Points on a hilly landscape, in no order, each with its height.
From any point a ball takes the steepest step (drop divided by distance) to one of its 3 nearest points. It stops when none of these is lower. Distance is the straight distance between rows; heights are no part of it.
<985> (h 173): [  9  22 -15  20 -15 -20 -17   3 -15   7  18 -20  20 -35  29 -10  22  31
  38   7   5 -44  -3   3  20   4  -1  34  65  -5  43  -3 -53 -33 -21  24
  15  47  17 -13   4   4  17]
<255> (h 592): [ -5 -17  -1  12 -21  14  -7  -3   8  -9 -12  13 -21  18  -1 -22   7  14
 -40  11 -10  16 -16  -3   6  13 -11 -23 -41 -17  -8   0  31  41   7 -12
 -20 -38  -3 -12 -15  -2 -19]
<853> (h 159): [ 10  10 -18  31   0 -21 -25  -3 -16  -3  14 -30  22 -38  30  21  17  31
  45   4  -4 -41  -6  -3  21  -7   1  50  57   9  43   5 -84 -41 -27  39
  21  56  24 -12   4  17  24]
<419> (h 601): [  7 -22  17   6 -10 -13  -7   6  -2   2  -1  27 -18  50 -22 -34 -10 -21
 -38  15 -13  36 -14  -5 -15  19  -6 -14 -53 -25 -14   2  65  47  15 -15
 -27 -25  -1   2 -22  11  -3]
<982> (h 152): [-14 -19 -24 -10 -20  -1  -2  11   5   1  14 -22  32   9  16   9   6  26
  -2  11   4   4  -1  14  10  -5  22  23 -22  14  -9  31 -31 -15 -20  30
  -8 -16   1  -2  33 -32  17]
<803> (h 151): [  5   1  34   5  -6  -8  18  14   4  -3   3   1  -3  -1 -14 -15   9   3
  19  15  14  13  -9 -23 -28  15   7 -13  -1 -41   7  26  21  -2  30 -15
  11  26 -26 -28 -11   6  10]
<1001> (h 198): [-40 -27 -46 -22 -18  22   8 -12  34  36   6  -7   2   6  12  47 -11  24
 -33 -21  12   5  11  -2  18 -22   9   3   0  23 -15 -19 -31 -30 -22  11
 -13 -12  35   0  11  -3 -23]
<340> (h 215): [-31  -5 -59 -13 -13  29   2  -8  -1  26 -10 -11  27 -20  36  18  -4  34
   5 -15  24  -3  22   7  48 -23   9  49  21  36   8  -1 -52 -32 -36  24
  -3  16  16   0  16 -16  15]
<421> (h 282): [-21  -7 -45  -9 -24  24  10  -6  16  19  12   3  41 -16  31  20   4  25
 -13 -10  30   6  10   7  37 -17   7  56   8  34 -16   6 -50 -45 -52  26
 -14   9  19   1  20 -23   6]
<452> (h 287): [  7  17  48  -4  30 -49  -3  29  -8  -7  21  -7  16 -31 -23   3   0  -2
  25  10   0 -17  17   0 -36  12  -2   0  27 -26  -8  -6   4 -40  17 -19
  21  37  -9   4 -38  11  30]
<100> (h 117): [  0 -17 -10  -5 -19   5 -21  12  10  -3   6 -12  26   3   0  16  -3  18
   4  15   1  -9 -18  16  -4   0  28   7 -16   3 -13  28 -28   3   0   7
   4 -13  -5  -6  22 -19   7]
<894> (h 323): [-18   0 -31   3  13   8 -16 -18  24   3  -5 -28 -18   1   5  37   3   4
 -37  -9 -10   2   6  -6  30 -15  14 -17   3  18 -11 -10 -25  -3   7  18
  -4 -14  21  11   6   1  -8]
<401> (h 242): [ 17  -2  12  16  -3   7 -17   1   5 -25  -7  -5 -19   3   6  -1   3  -3
  -7  16   2  -4 -25   2 -12  -2  -2  -2  -8 -24   7  17  -3  16  16 -11
 -11   0  -1  -8  -4   1 -23]
<681> (h 128): [ -1 -13  24   1  -9 -33  30  24 -12  -1   9   4  -1  -9 -20  -9  -7   2
  22  16   1  21  20 -19 -25   4  15   3  -5 -39   0  16  41 -20  18 -54
   7  30 -19 -19  -6   6  35]
<732> (h 631): [ -1   3  19 -13 -12  20  14 -33 -17  -9 -15  25 -14  27 -21 -19  -1 -32
 -44  -3 -28  14  12  12 -10  -2 -21 -24 -48  19  -1 -16  40  34   6  14
 -14 -47 -16  -1 -28  13 -26]
<757> (h 155): [-20  -8 -28 -15 -18  15 -23   6  10  15   1 -24  32 -20  26   1  -4  28
   7  12   8  -2  17  12  31  -9  -3  35  27  34  -2   6 -39 -40 -41  34
   3   0   4  -9  31 -26  35]
<65> (h 250): [-13  13 -41 -15  17  17  -6 -20  36  13 -16 -15 -19   2   3  33  -5 -24
  -7 -44  -5 -26  16 -14  30 -15  20 -14  15  42 -17 -27 -26 -12  -8  28
   2 -13  42  22  17  15 -25]
<1160> (h 180): [ 11   7  19  13   6   2  15   8   0 -22 -13  12  -7  -5 -25  -8  -8 -16
   6  13  18  14 -22  -2 -15  24  -4  -9  -6 -30  -3   9  23  16  16 -29
  -7  12 -24 -17 -17  -4 -11]
<165> (h 181): [-19 -33 -28  -5 -13   7 -15  41 -19   2  48   9  17  18  21 -10 -23  11
   3  13 -12  -7 -27   1  -4 -14  41  23 -45 -30   6  32 -28  -3 -22  -5
   1  -5   9 -18  21 -26  24]
<68> (h 135): [  2  14 -23   2  -1   2 -24 -19   0  -5 -18 -33  20 -36  15  -1  17  24
  27 -12  -9 -21  11 -16  26  -9 -19  11  76  34  26   6 -62 -20 -36  57
  31  38  12  -2  19  11  16]
<204> (h 315): [  1  30  25  14  16  25 -19 -11   5 -30  -9 -20 -25  -7 -12  17   1 -27
 -13   2  -8 -17 -14 -11 -16  -6 -11 -12   5   1   9  -1 -11   3  13  11
  -9  -8   5 -11  -6   3 -16]
<630> (h 396): [ 32  13  66   3  40  -8  25  -1 -44  -1   1  27 -36  14   8  -3  -5 -26
  10  -5  -1  16   5  53 -41  18 -36 -20   1  28  -3 -36  41  37  13  -2
   4 -23 -31  14 -22  28 -31]
<232> (h 318): [ 46   6  48  11  67  -4  29  25 -34   5  -6  42 -18 -13 -12 -14  -9 -22
  27   9  -6   4  15  41 -36   6 -57 -23  33  -3  -7 -19  52  10  19 -14
  26  -9 -37  21   9  26 -20]
<75> (h 596): [ 18 -21   2  11 -29  -3  -6  -6   3  -9   3  32  -6  13  -8 -26   2 -11
 -27  12   9  20 -22  -8  -7  22   9  -9 -34 -15  -7  10  37  53  10 -22
 -27 -13  -1  -2 -30   2 -13]
<209> (h 161): [ -6 -10  24   0 -17 -19 -10  22   0   6  21 -18  33  19  -1  -3   9   7
  13  14 -15  -4  -5  14   3  -2  42   6 -22 -30  13  27 -12  -7  -6   7
  13  23  -1 -26  15 -20  21]
<604> (h 249): [ -9  13 -35   1  18  15 -18 -13  29  10 -16 -20  -4  -4  25  28  -1  -9
 -16 -30  -4 -27  12 -11  38  -5   9  -3  21  41 -11 -15 -31 -12 -15  33
   7 -16  26  15  26   2 -16]
<273> (h 591): [-21 -10 -44  -6  15  39  15 -22  31   1 -25   1 -45   9  -4  12 -10  10
 -51 -29 -11   4   7  -6  10 -20  -4 -16 -26  -6 -15  -9  -2   6 -15  12
 -15 -22  21  17  30   5 -24]
<468> (h 172): [ 19  18   6  10  -7  -7 -14  -1   4  -6  -5 -17  27 -34 -11  -5  28  16
  39 -13  -2 -22   2  -9  31  14 -10   2  51  38  53  15 -43  -7  -1  39
  30  17  22   1   7  -4  14]
<370> (h 160): [  5  17  -2 -15 -10 -13 -20  -5   6  -4   1 -21  25 -22   1 -15  18  28
  25   8  -2 -18  12  -9  19   9   7   4  24  23  40   9 -35  -6   0  33
  36  15  28  -4   5   1  16]
<1059> (h 372): [ 26  21  26   5   9   3 -20  -2  11 -22  -7 -23  13  -4 -15   7   3 -13
  27  -5  -5 -25  -1 -14  14  -8 -17 -11  11  23  23 -11 -22  -9 -11  18
  28  -2  12   6  -5  -7 -22]
<1111> (h 291): [-10  14 -32  -8  21  20  -2 -25  13  -8  -9 -25 -28   6   1  39  -4 -28
 -18 -35 -25 -24  13 -14  15 -13   1 -19   9  22  -2 -23 -33 -10 -10  22
  -1 -22  21  19  13   6 -18]
<56> (h 158): [ -7 -19 -10   4 -23  13 -20  20  -3 -12  17  -1   3  14  10  14 -13  20
  -6  18  -7   8 -40   6 -14 -10  29  11 -33  -8  -3  44  -8  19   5   3
 -14 -11 -23 -24  17  -9  12]
<763> (h 182): [-22   0 -50  -4  -1  20   3 -28  47  26 -17 -29  18  -7  27  31 -11   6
   1 -23  11  -5  11   0  33 -21  17  15  26  46  -9 -12 -49 -18 -34  27
  -3   0  25  29   9  -4 -22]
<157> (h 178): [  8  15  54   9  20 -34  10  18 -15 -10  19   4  -5 -29 -12  -1  -2  -2
  26  25  -3   6  16 -27 -42  17 -19 -26  35 -46   7  -3  36 -25  29 -37
  -2  34 -33 -17 -23  24  21]
<1091> (h 207): [-23 -38 -33 -18 -34  -3   5  15 -16  11  43   2  36   2  37  -5  -2  20
  -6  22  20   2   4   8  23  -4   5  41 -24  17   1  12 -39 -30 -35  16
  -9   7  19  -4  38 -23  13]
<380> (h 339): [ 25  28  43  15  27 -11   9 -19  -9 -15  -1  -9   6  -5 -38   4   6 -19
  24 -11  -8 -15  -3 -26  -9   6 -32 -30  16   7  32 -23  -7 -18  11  18
  20   2   8   9 -20   5 -11]
<613> (h 481): [  1  26  16   6  13  30 -16 -32  -5 -10 -20  -2 -41  -3  -7  -8  -3 -20
 -14  -9 -23 -10   3  12   3  -3 -19 -34   3  21  10 -20   0  12   3  16
 -15 -27 -10   0 -13  19 -31]
<783> (h 189): [-43 -12 -42 -27   0  21  13  -7  52  39  -1 -19  18   9  12  36   0   9
 -30 -43  17  -2  17   0  32 -18   7   0  -3  32  -9 -20 -32 -39 -35  13
  -5   6  33  18  11   2 -25]
<25> (h 229): [ 12 -31   2   4  -8 -24  -2  14  -1   6   6  10  -7  31 -33 -18 -17 -21
   0  -3  15  29 -20  -4 -29  27  27  10 -47 -40 -34  15  83  37  22 -49
 -13  -7 -23  -6 -38  -1   2]
<375> (h 150): [-20  -6  41  -4  25 -55   8  17 -44 -34   5   1  -7 -28  -9 -14  -4 -11
  28  34  -8  12  25  -7 -28  13 -13 -18  25 -42 -18 -12  32 -21  38 -60
   3  27 -31   5 -36  17  41]
<1113> (h 79): [ -7   7 -39   0  -2  28  -1 -12  12  14  -9 -22  24 -36  28  21   6  17
  22 -14  14  -9  17  -2  18 -13  -1  14  27  44  -1  12 -44 -14 -30  37
   5   9   7  18  23  -8  15]
<451> (h 536): [ -7   8 -13  -1  -4  41  -7 -27   1 -12 -26  12 -43   2   0 -12  -1 -18
 -29   4 -21  -8   7   8   1  -3  -5 -24  -8   6  -3  -4   9  19   8   4
 -12 -27   1   6   1   8 -20]
<42> (h 119): [ -7  -8 -11 -11 -38  -4  -4   7 -11   8  24 -10  25   5  32 -23  25  31
  14  24   7 -14  16  19  38 -11  11  38   1  23  10   3 -46 -22 -20  20
   1  14  13  -6  24 -19  17]
<189> (h 175): [  6   8   0  -6 -14  -9 -14  10   8  22  -5 -26  31  -4  -7   3  21  28
  18  24  -2 -13   1  20  19  -3  19  -5   4   4  33   1 -24  -6 -13  23
  20   1  14  -5  23 -26  28]
<147> (h 109): [ 12   0  28  -6 -10 -29  22  25 -35  -9  -4  15  -9 -12 -18 -21  -8   1
  34  18  12  15  15 -15 -34   7  -5  -7  13 -52 -13  -4  37 -17  33 -40
  17  36 -27 -12 -14  13  25]
<293> (h 289): [ 36  17  48  18  41   0  25  -9 -19  -6  10  12  -8  -5 -28 -11  -5 -34
  20  -3  -5 -11   5 -21 -21  -2 -54 -25  24 -22  13 -20   7 -16  17  -1
  14  22 -11   9  -7  13  -9]
<347> (h 369): [  0  37  -8   6  18   5 -26 -17  19  -7 -13 -12   5 -33  14  15   2 -20
  14 -34 -20 -25   0 -35  37   3 -11   5  24  44  -1 -22 -43  -1  -5  35
   4 -15  39  35  12   0 -11]
<833> (h 240): [ 41  23  39  12  38  -6  24  -5 -15  -3  -4  35 -23  -7 -10 -21  -2 -25
  17  10  13   5   2  16 -35   2 -46 -14   6  -5   8 -20  32  -4  15 -38
   3   7 -34   5 -12   6 -14]
<475> (h 227): [  0 -12  -1   7 -28  18  -9  15   8  -7  -1  -2 -10   7  -2  -4   5  10
  -7   9   3   3 -29   2  -9  11  17   7 -24 -32  -9  27  25  43  20 -16
 -17   0  -8 -19  -1   0  -1]
<709> (h 147): [  2  10  39   0  22 -35  31   6 -13  -7   8  19 -14 -19 -20 -24 -14 -22
  32  12   7  20  17  -7 -38  16 -33 -19  17 -32  -7 -18  33  -5  24 -39
   9  31 -30   1 -14  14   6]
<489> (h 179): [  3   5  19  -5 -15 -28  -3  28   0   1   3 -10  26  -4  -1 -13  11  25
  15  10  -3 -14   4   3   6  19  30  15  17  -8  20   8  -8 -16   9   7
  28  23  17 -22 -15   0  23]
<329> (h 305): [ 28   2  41  14  25 -14  25   0 -19 -10  -5  37 -24  11 -13 -17  -5 -19
   7  19  13   3  -2  29 -40  10 -35   3  -1  -6 -18 -32  53  13   8 -40
  -4  -9 -33  10 -32  15 -25]
<540> (h 566): [ -6 -11 -28 -19 -15  29 -15 -16   6  -9  -4  -9 -38  -9  13   4   8  -3
 -48  -6 -22   6   8   0  12   0  -2 -32 -18 -12  -9   0  -1  14   8   8
 -16 -24  15   6  18   1  -8]
<694> (h 205): [ 19  10   5  25 -16  11  10  14   1 -19 -10   9 -12   8  -8 -11   9 -13
   2  17  15   8 -32 -11 -19   9  -4 -13 -24 -27  -7   7  29  30  16 -21
   0   6 -23 -13 -16   5 -14]
<62> (h 226): [ 16 -21 -15   2 -39  -5  18  31 -20  -4   7  18   6  20 -20 -30  10  19
   0   2   2  21 -21  -3 -18  -4  35  19 -30 -58  -5  31  58  17   6 -49
 -14   1 -23 -25  -7  -1  31]
<682> (h 624): [  5 -15  35  -6  -9 -11  -3   0 -12   2  -9  35 -14  61 -19 -17 -37 -33
 -32   5 -24  17  -6  10 -27  10   5 -22 -74  -9 -11  -7  66  37   9 -14
 -21 -39  -7  -9 -14   3 -14]
<46> (h 265): [-46 -11 -49  -9  13  34  22 -22  34  26 -18 -14   3  31   6  39 -12   2
 -45 -38   1   0  13  -5  15 -20  23 -17 -19  16  -3 -28 -28 -20 -30  15
  -6 -10  33  12  27  -8 -28]
<772> (h 232): [  0 -33 -23   9 -22  -2  -7  24  -5  -7  13  25  -1  26  -1 -17   5   0
  -7   2  13  25 -32  -4 -24  30  28  21 -45 -41 -26  31  63  37  13 -47
 -17 -18  -4 -15 -22  -4   7]
<868> (h 235): [ 23  15  51  12  22  -6  15  -3   6   0  -6   8  -4  -1 -19   9  -7 -11
  17   7  14 -14 -20 -20 -31  16 -26 -31  17 -20  18  -6   9 -15  25  -4
  14  25 -18  -1 -17   6   0]
<645> (h 246): [-31   9 -67 -24  -2  32   5 -33  60  33 -14   2   7   1  17  43   7   3
 -13 -55   0   0  32  -5  47 -19  25  11  12  52  -5 -32 -46 -19 -23  26
   1  16  42  23  23  27 -29]
<192> (h 148): [-22 -24 -38  -6 -17   0 -20  12   9   2  29  -2  31  10  24  12 -14  18
 -12  11 -17  -8 -27  -1   0 -12  36  18 -31  -1 -16  27 -21   6  -6   0
   0  -5   4  -7  33 -21  14]
<671> (h 575): [  0  -9   0  -3 -21  19   5 -14   5  -5 -22  31 -37  17  -5 -19  -1 -12
 -39  -4 -20  19   3  10  12   0 -18 -13 -43  -3  -3   7  34  28  12   2
 -23 -25  10   5  -7   6 -19]
<1080> (h 112): [-24 -11 -41 -11  -4  19  -4  -9  26  36  -5 -16  11  -3  21  31   7  17
 -22 -26   3  12  15   8  29 -18  19   7   7  35 -11 -17 -38 -26 -31  11
 -11   4  27  13  10 -21  -5]
<89> (h 231): [-15 -37 -20 -21 -29  -2  -9  15 -14   7  45  -4  35  16  27  -8 -15  26
   0  18  -2   5 -14  -1  22  -7  39  44 -40  -8 -10  17 -32 -26 -17  10
  -2   7  12  -9  26 -44  16]
<174> (h 316): [ 24   3  25   5   7 -25  33   2 -15   1  -3  43 -14  25 -17 -30 -18 -13
   8  26   9  24  -3  17 -26   8 -23 -13 -17 -36 -26  -6  73   7  28 -47
   7   4 -39  12 -19   3 -20]
<596> (h 165): [ 21   2  40   1  40 -15  43  11 -33   9   0  38 -20  -2 -17 -26 -12 -14
  29  24   2  18  12   0 -27  11 -46 -16   7 -23  -4 -20  46  -3  28 -49
  26  -3 -38  18 -12  14   1]
<223> (h 319): [-35 -37 -38 -15 -14  27 -16  -1  21  11  21 -11 -20   3  16  14  -5  24
 -34  -5  -8   8  -6  -6  11  -8  27 -24  -9  -3 -17  12 -21   1 -12   6
 -24  -7   5   1  21  -6   1]
<454> (h 559): [ 10  30  46  29  38  17  -9 -30 -30 -17  -9   8 -31   2 -11  19   0 -43
  17 -35 -19 -22  -1  -2 -13  -7 -24 -19  24  23  27 -21  -6  16   1  13
 -22 -24  -7  -7 -16  31 -21]
<906> (h 290): [-23   2 -22  -7   0  15 -28  -9  31  12  -1 -36  -4  11  18  28   0   5
 -26   0   0  -1  -6  -3  10  -9  23 -12 -10  11 -16  -2 -23   3  -9  12
 -11 -27  12   9   6 -20  13]
<793> (h 260): [-11   4  -8  12  -2  15 -28  -1  29 -12   0 -17 -16   8  12   9  -5   1
 -15   8  -6  -4 -24  -1  -2  -1  15  -8 -16 -13   2  18 -15   7   7   1
  -9 -14  -1 -12   2 -10  -4]
<822> (h 218): [-19  31 -49  -7  12  15   7 -13  41  21 -18 -14  -1 -10  19  27  -3   6
  -9 -38   4 -15  21 -16  43  -6   0  10  17  50  -4 -37 -37 -13 -21  29
   1   6  28  32   9   2 -27]
<376> (h 184): [ 14  10  18  -2   1 -36  -3  16  -8  -1   2   0  24   0  -3   2  31  18
  13  -2  22  -8  13  10   4  18  15   9  31   8  34  -1 -23 -21   0   9
  28  33  20  -9 -20  10  26]
<961> (h 17): [ -7  35 -42  -3  18  11  -7 -31  26  20 -15 -14  13 -37  13  26  -1  17
  20 -30  16 -10  21 -11  43 -11 -21  19  47  38   9  -5 -52  -4 -17  29
  11  18  22  30  31  -8   9]
<1090> (h 139): [ -7  16 -22  13   2   2 -14  -7  14   2  -9 -26  21 -29  -3  -1  12  21
  17   3   4 -12   0  -9  31 -10  -5  -1  28  38  18   8 -38  -8   5  26
  33   0  28  19  27 -11   7]
<495> (h 97): [ -7   1 -26 -20   2   8 -22 -16   9   8 -11 -36  29  -7   0  25   5  16
  -6  -6   8  -5  -2   9  25 -15   9  11   2  27 -18  15 -43  -3  -8  26
  10  -7  13  11  15 -12   8]
<34> (h 167): [-15 -23 -22  -8 -41   5 -17   0 -15   6  15 -16  20 -20  43 -15   4  34
  12  22   3 -32  22  10  36  -7  -8  50  38  19  32   5 -61 -33 -33  30
  -5  24   3 -16  21  -8  21]
<921> (h 164): [-23 -13 -27 -19 -18   3   0   5  15  22  10 -11  25   3  28  15  -4  25
  -3  -8  23  -1   0  12  19 -17  15  15  -6  29 -16   4 -40 -22 -34  20
   4 -14  19   6  33 -35  10]
<394> (h 679): [  0   2  29  -7  18   0   7 -18 -10  -5 -12  37  -7  49 -37 -15 -21 -32
 -45   2 -15  33  -3   4 -17  -5 -13 -32 -74  -1 -11   3  60  51  -6   8
 -30 -53 -20 -14   6   3 -22]
<183> (h 239): [ 22 -38  -1  -2  -1 -27  34  39 -43  -7   6  20   7  28 -30 -10  -7  -5
  -9  -9  16  50 -13  -4 -16   8  26  26 -38 -54 -25  35  90  29   2 -57
  -3 -17 -34  -5 -24  -5  17]
<292> (h 219): [ 23 -15  11   9 -10 -14  19  19  -9   3   8  35   2  29 -26 -23 -11  -8
  -4   9  10  35 -23   6 -23  11   5  11 -17 -45 -30  17  70  34  23 -58
  -3  -7 -25   1 -35  -9  -2]
<86> (h 340): [ -6  26  -8   7  18  10 -10 -20   4 -21   1 -26  -8 -21   1  27  -8 -26
   2 -24 -21 -26  -4 -16  28 -12   1 -11  12  34  -6 -21 -29 -17  -3  24
  -4 -35  44  24   3   1 -11]
<672> (h 80): [ -2  38 -29  12  20  24  -8 -21  28   5 -13 -20  18 -55   4  14  -8  -6
  34 -25 -14 -13  19 -32  40 -18 -16   8  59  49  13 -13 -41  -3 -22  41
  16  27  23  28  50  -3   1]
<190> (h 264): [ 16  12  36   8  10 -34  15   9  -1  -3   4 -16   8  -1 -26  -5  -1 -17
  12  13   0 -10  -9 -20 -21  16 -22 -17  20 -13  25  -9  14 -23  16  -4
  24  33  -7 -13 -22  -6  17]
<443> (h 217): [  6 -13   9  -3 -16  -1  14   8 -14  -5   4  23  -8   5 -18 -13   2  15
  10   3  14  24 -15 -11 -20   2  22   4 -19 -50 -12  30  46  20  20 -29
  -2  14 -23 -22  -1  -7  10]
<342> (h 343): [-34 -23 -31 -20 -32  19 -13   8  11  28  32 -14   7  -2  25  35  -5  26
 -41   5   9  13  -3   6   8 -15  30  12 -22   3 -16  14 -41  -6 -25  13
 -22  -7  13   4  10  -7   0]
<869> (h 29): [ 29  18  36  29  14  -5   8 -21 -14 -12  -9  21 -27  -3 -15  -2   5 -23
  13  -2  12 -16 -14   0 -36  -4 -27 -19   8 -11  13 -15  18   9  12 -11
  -8   1 -11 -18 -16  14 -26]
<1115> (h 206): [ 20 -10  15  21 -13  -9  12  18  -4 -11 -10  19   1  21 -24 -23   5  -6
   6  19  15  19 -10   1 -20  16   0   5 -34 -39  -9  21  46   7  30 -46
  -2  15 -26  -1 -31  -8  -5]
<878> (h 225): [  7 -18   4   9 -23 -10   3  29 -14 -15  21  16  11  20  -1 -20  -2  22
   3   5   5   2 -17  -3 -15   7  40  17 -30 -51   1  32  25  21  19 -29
   2   0 -22 -31  13  -5  20]
<536> (h 352): [-24  -3 -34 -15   3  18  -4 -19  38  18  -7 -20 -10   8  12  19  -1  -7
 -40 -21  -7  -6   9 -14  25 -25  13 -16  -2  21 -21 -18 -25 -21 -17  16
  -1 -17  26  16   2   1 -19]
<17> (h 278): [ -3  24  49  -8   9 -53  -4  10  -7   1  16  -9  19 -14 -13   8   3   5
   7   4  11  -7  12 -14 -21  19  10   3  26 -23   5   0  -1 -19  23 -18
  41  31   0 -16 -32  10  21]
<965> (h 388): [ 23  -6  47  15   9  -5  16 -18 -22 -20  -8  32 -31  20  -6 -21   8 -27
  -9   5  -4   6  -2  37 -26  11 -22 -13  -2  12   5 -26  39  31   5 -12
 -10 -21 -23   3 -21  21 -38]
<44> (h 171): [  8  15 -14   8 -11 -19 -16  13  -3   3   0 -18  31 -23  10 -17  35  26
  26  -8   7 -28   3  15   1  14   9  18  47  23  40  -1 -43 -30 -19  27
  16  26  11 -16  -5   8  31]
<880> (h 230): [ 21 -22   5  -7 -15 -40  37  22 -29   0   4  33  -6  20 -23 -22  -4  -5
  14  12  20  29  -2 -12 -25   7   7  17 -14 -53 -34  25  74  23   2 -49
  -6  12 -36   2 -22   7   2]
<487> (h 359): [ 11  11  35  17  11  16   6 -22 -23 -15 -17  30 -30  -1  -5 -13   5 -13
  -8 -11  -3  -4   1  13 -12  -2 -22 -18  -6  17   4 -20  31  25  11   0
 -25 -29 -16   5 -30  23 -27]
<569> (h 113): [-15  10 -28 -11 -21  13  -8 -11   4   5 -16 -22  19 -33  17   0  12  32
  19  -4   2 -29  14   2  29  -6   1  16  25  27  28  10 -54  -8 -16  42
  17  16   3   4  40 -16  32]
<214> (h 141): [-11 -12   0   5  -8   0 -14  23  12 -13  14 -11  20  14   6   5  12   8
  -2  19 -25  -4 -20   7  -3 -10  29  17 -20 -22   4  29 -15 -10   8   4
  -3 -10 -11 -21  15 -18  12]
<366> (h 602): [ 35  18  50  15  47  16  21 -13 -24  -3   0  30 -11  -1 -11   0   4 -38
  25 -19  -3 -11   8  12 -29  -4 -50 -13  34  14  24 -25  15  26   4  -3
 -17 -22 -12   3 -12  40 -27]
<96> (h 321): [ -5  17 -12  -6   8   6 -26 -20  19 -19  -3 -38  -6 -11  10  12  -9  -8
 -10 -10 -19  -2  -6  -9  16  -5  -4  -4   8  27  -7  -7 -27   5   2   9
   1 -22  19   8   5 -16   2]
<897> (h 279): [ 12 -11  35   8  21 -32  18   5 -14  -8  -5  44 -25  26 -13 -21 -16 -33
 -10  16  14  21  -3  21 -35  27  -9  -1 -21 -16 -22 -21  71  32  26 -39
 -18  -7 -15   8 -18  -3 -22]
<839> (h 228): [ 12  -6  27   3  -3  -5  18   3   0   3  -2  30  -7  26  -4 -18   8 -20
  -7   9  16  22  -9   6 -25  17  -8  -6 -45 -24 -17   4  67  28  23 -27
  -5   3  -9   4 -36   6 -17]
<543> (h 535): [ -7  21  -6  -6  19  33  -6 -22   2 -15 -17  -4 -39   7  -8  10 -11 -33
 -36 -11 -24 -11  16   2  10  -9 -10 -27  -1   5   5 -13 -10  11   5   8
 -18 -23  14   2  11  12 -13]
<519> (h 116): [  2   7  29  -8  33 -33   9  26 -35  -2   2  14 -19 -20 -20 -38  -6 -26
  33  28 -13  16  24  -9 -29  20 -46 -31  19 -32 -16 -16  47  -3  38 -43
   6  19 -42  28 -23  16  26]
<852> (h 111): [ -7   2 -31 -17  -1  13  -8  -9   0   6 -14 -35  25 -21  10   8  13  21
  17  -1  11 -15   3   9  20 -12   1  20  15  33   8   7 -48 -12 -13  39
  15   3   9  12  23 -20  22]
<83> (h 78): [ 16 -15  23 -21   9 -30  19  33 -30  -2  -3  17 -12  -7  -6 -35  -2 -18
  27  28  -4  34   5  -5 -27   6 -12 -20  10 -42 -22   3  62   0  27 -66
  -9  23 -33  11 -30   5  34]
<296> (h 667): [  8  -7  51  -9   2   0   8  -7 -14  11 -16  29 -12  45 -25   5 -15 -18
 -24   0 -17  28   2  22 -36  -4 -15 -34 -52  -2 -14  -3  66  44   2   0
 -22 -49 -19 -17 -13  24 -21]
<2> (h 183): [ -3  -4 -14   9 -22 -23 -22  16 -21   1  11 -21  19 -28  35 -10  19  35
  23   4   5 -25  11  14  21   8   9  40  59  28  39   1 -58 -29 -13  33
  10  37  12 -26   1   1  14]
<202> (h 243): [-17 -12 -12   1 -19  13 -29   0   6 -14   6 -12 -13  10   6 -11  -3  11
 -26  11 -11   5 -26   0   0   4  10  -1 -18  -6 -11  15  -3  25   5  -3
 -13 -16   3 -13   6  -8  -9]

Where does a ball stop that starts at each point below?
<86> | <1080>
<536> | <1080>
<376> | <961>
<44> | <961>
<732> | <869>
<468> | <961>
<347> | <1080>
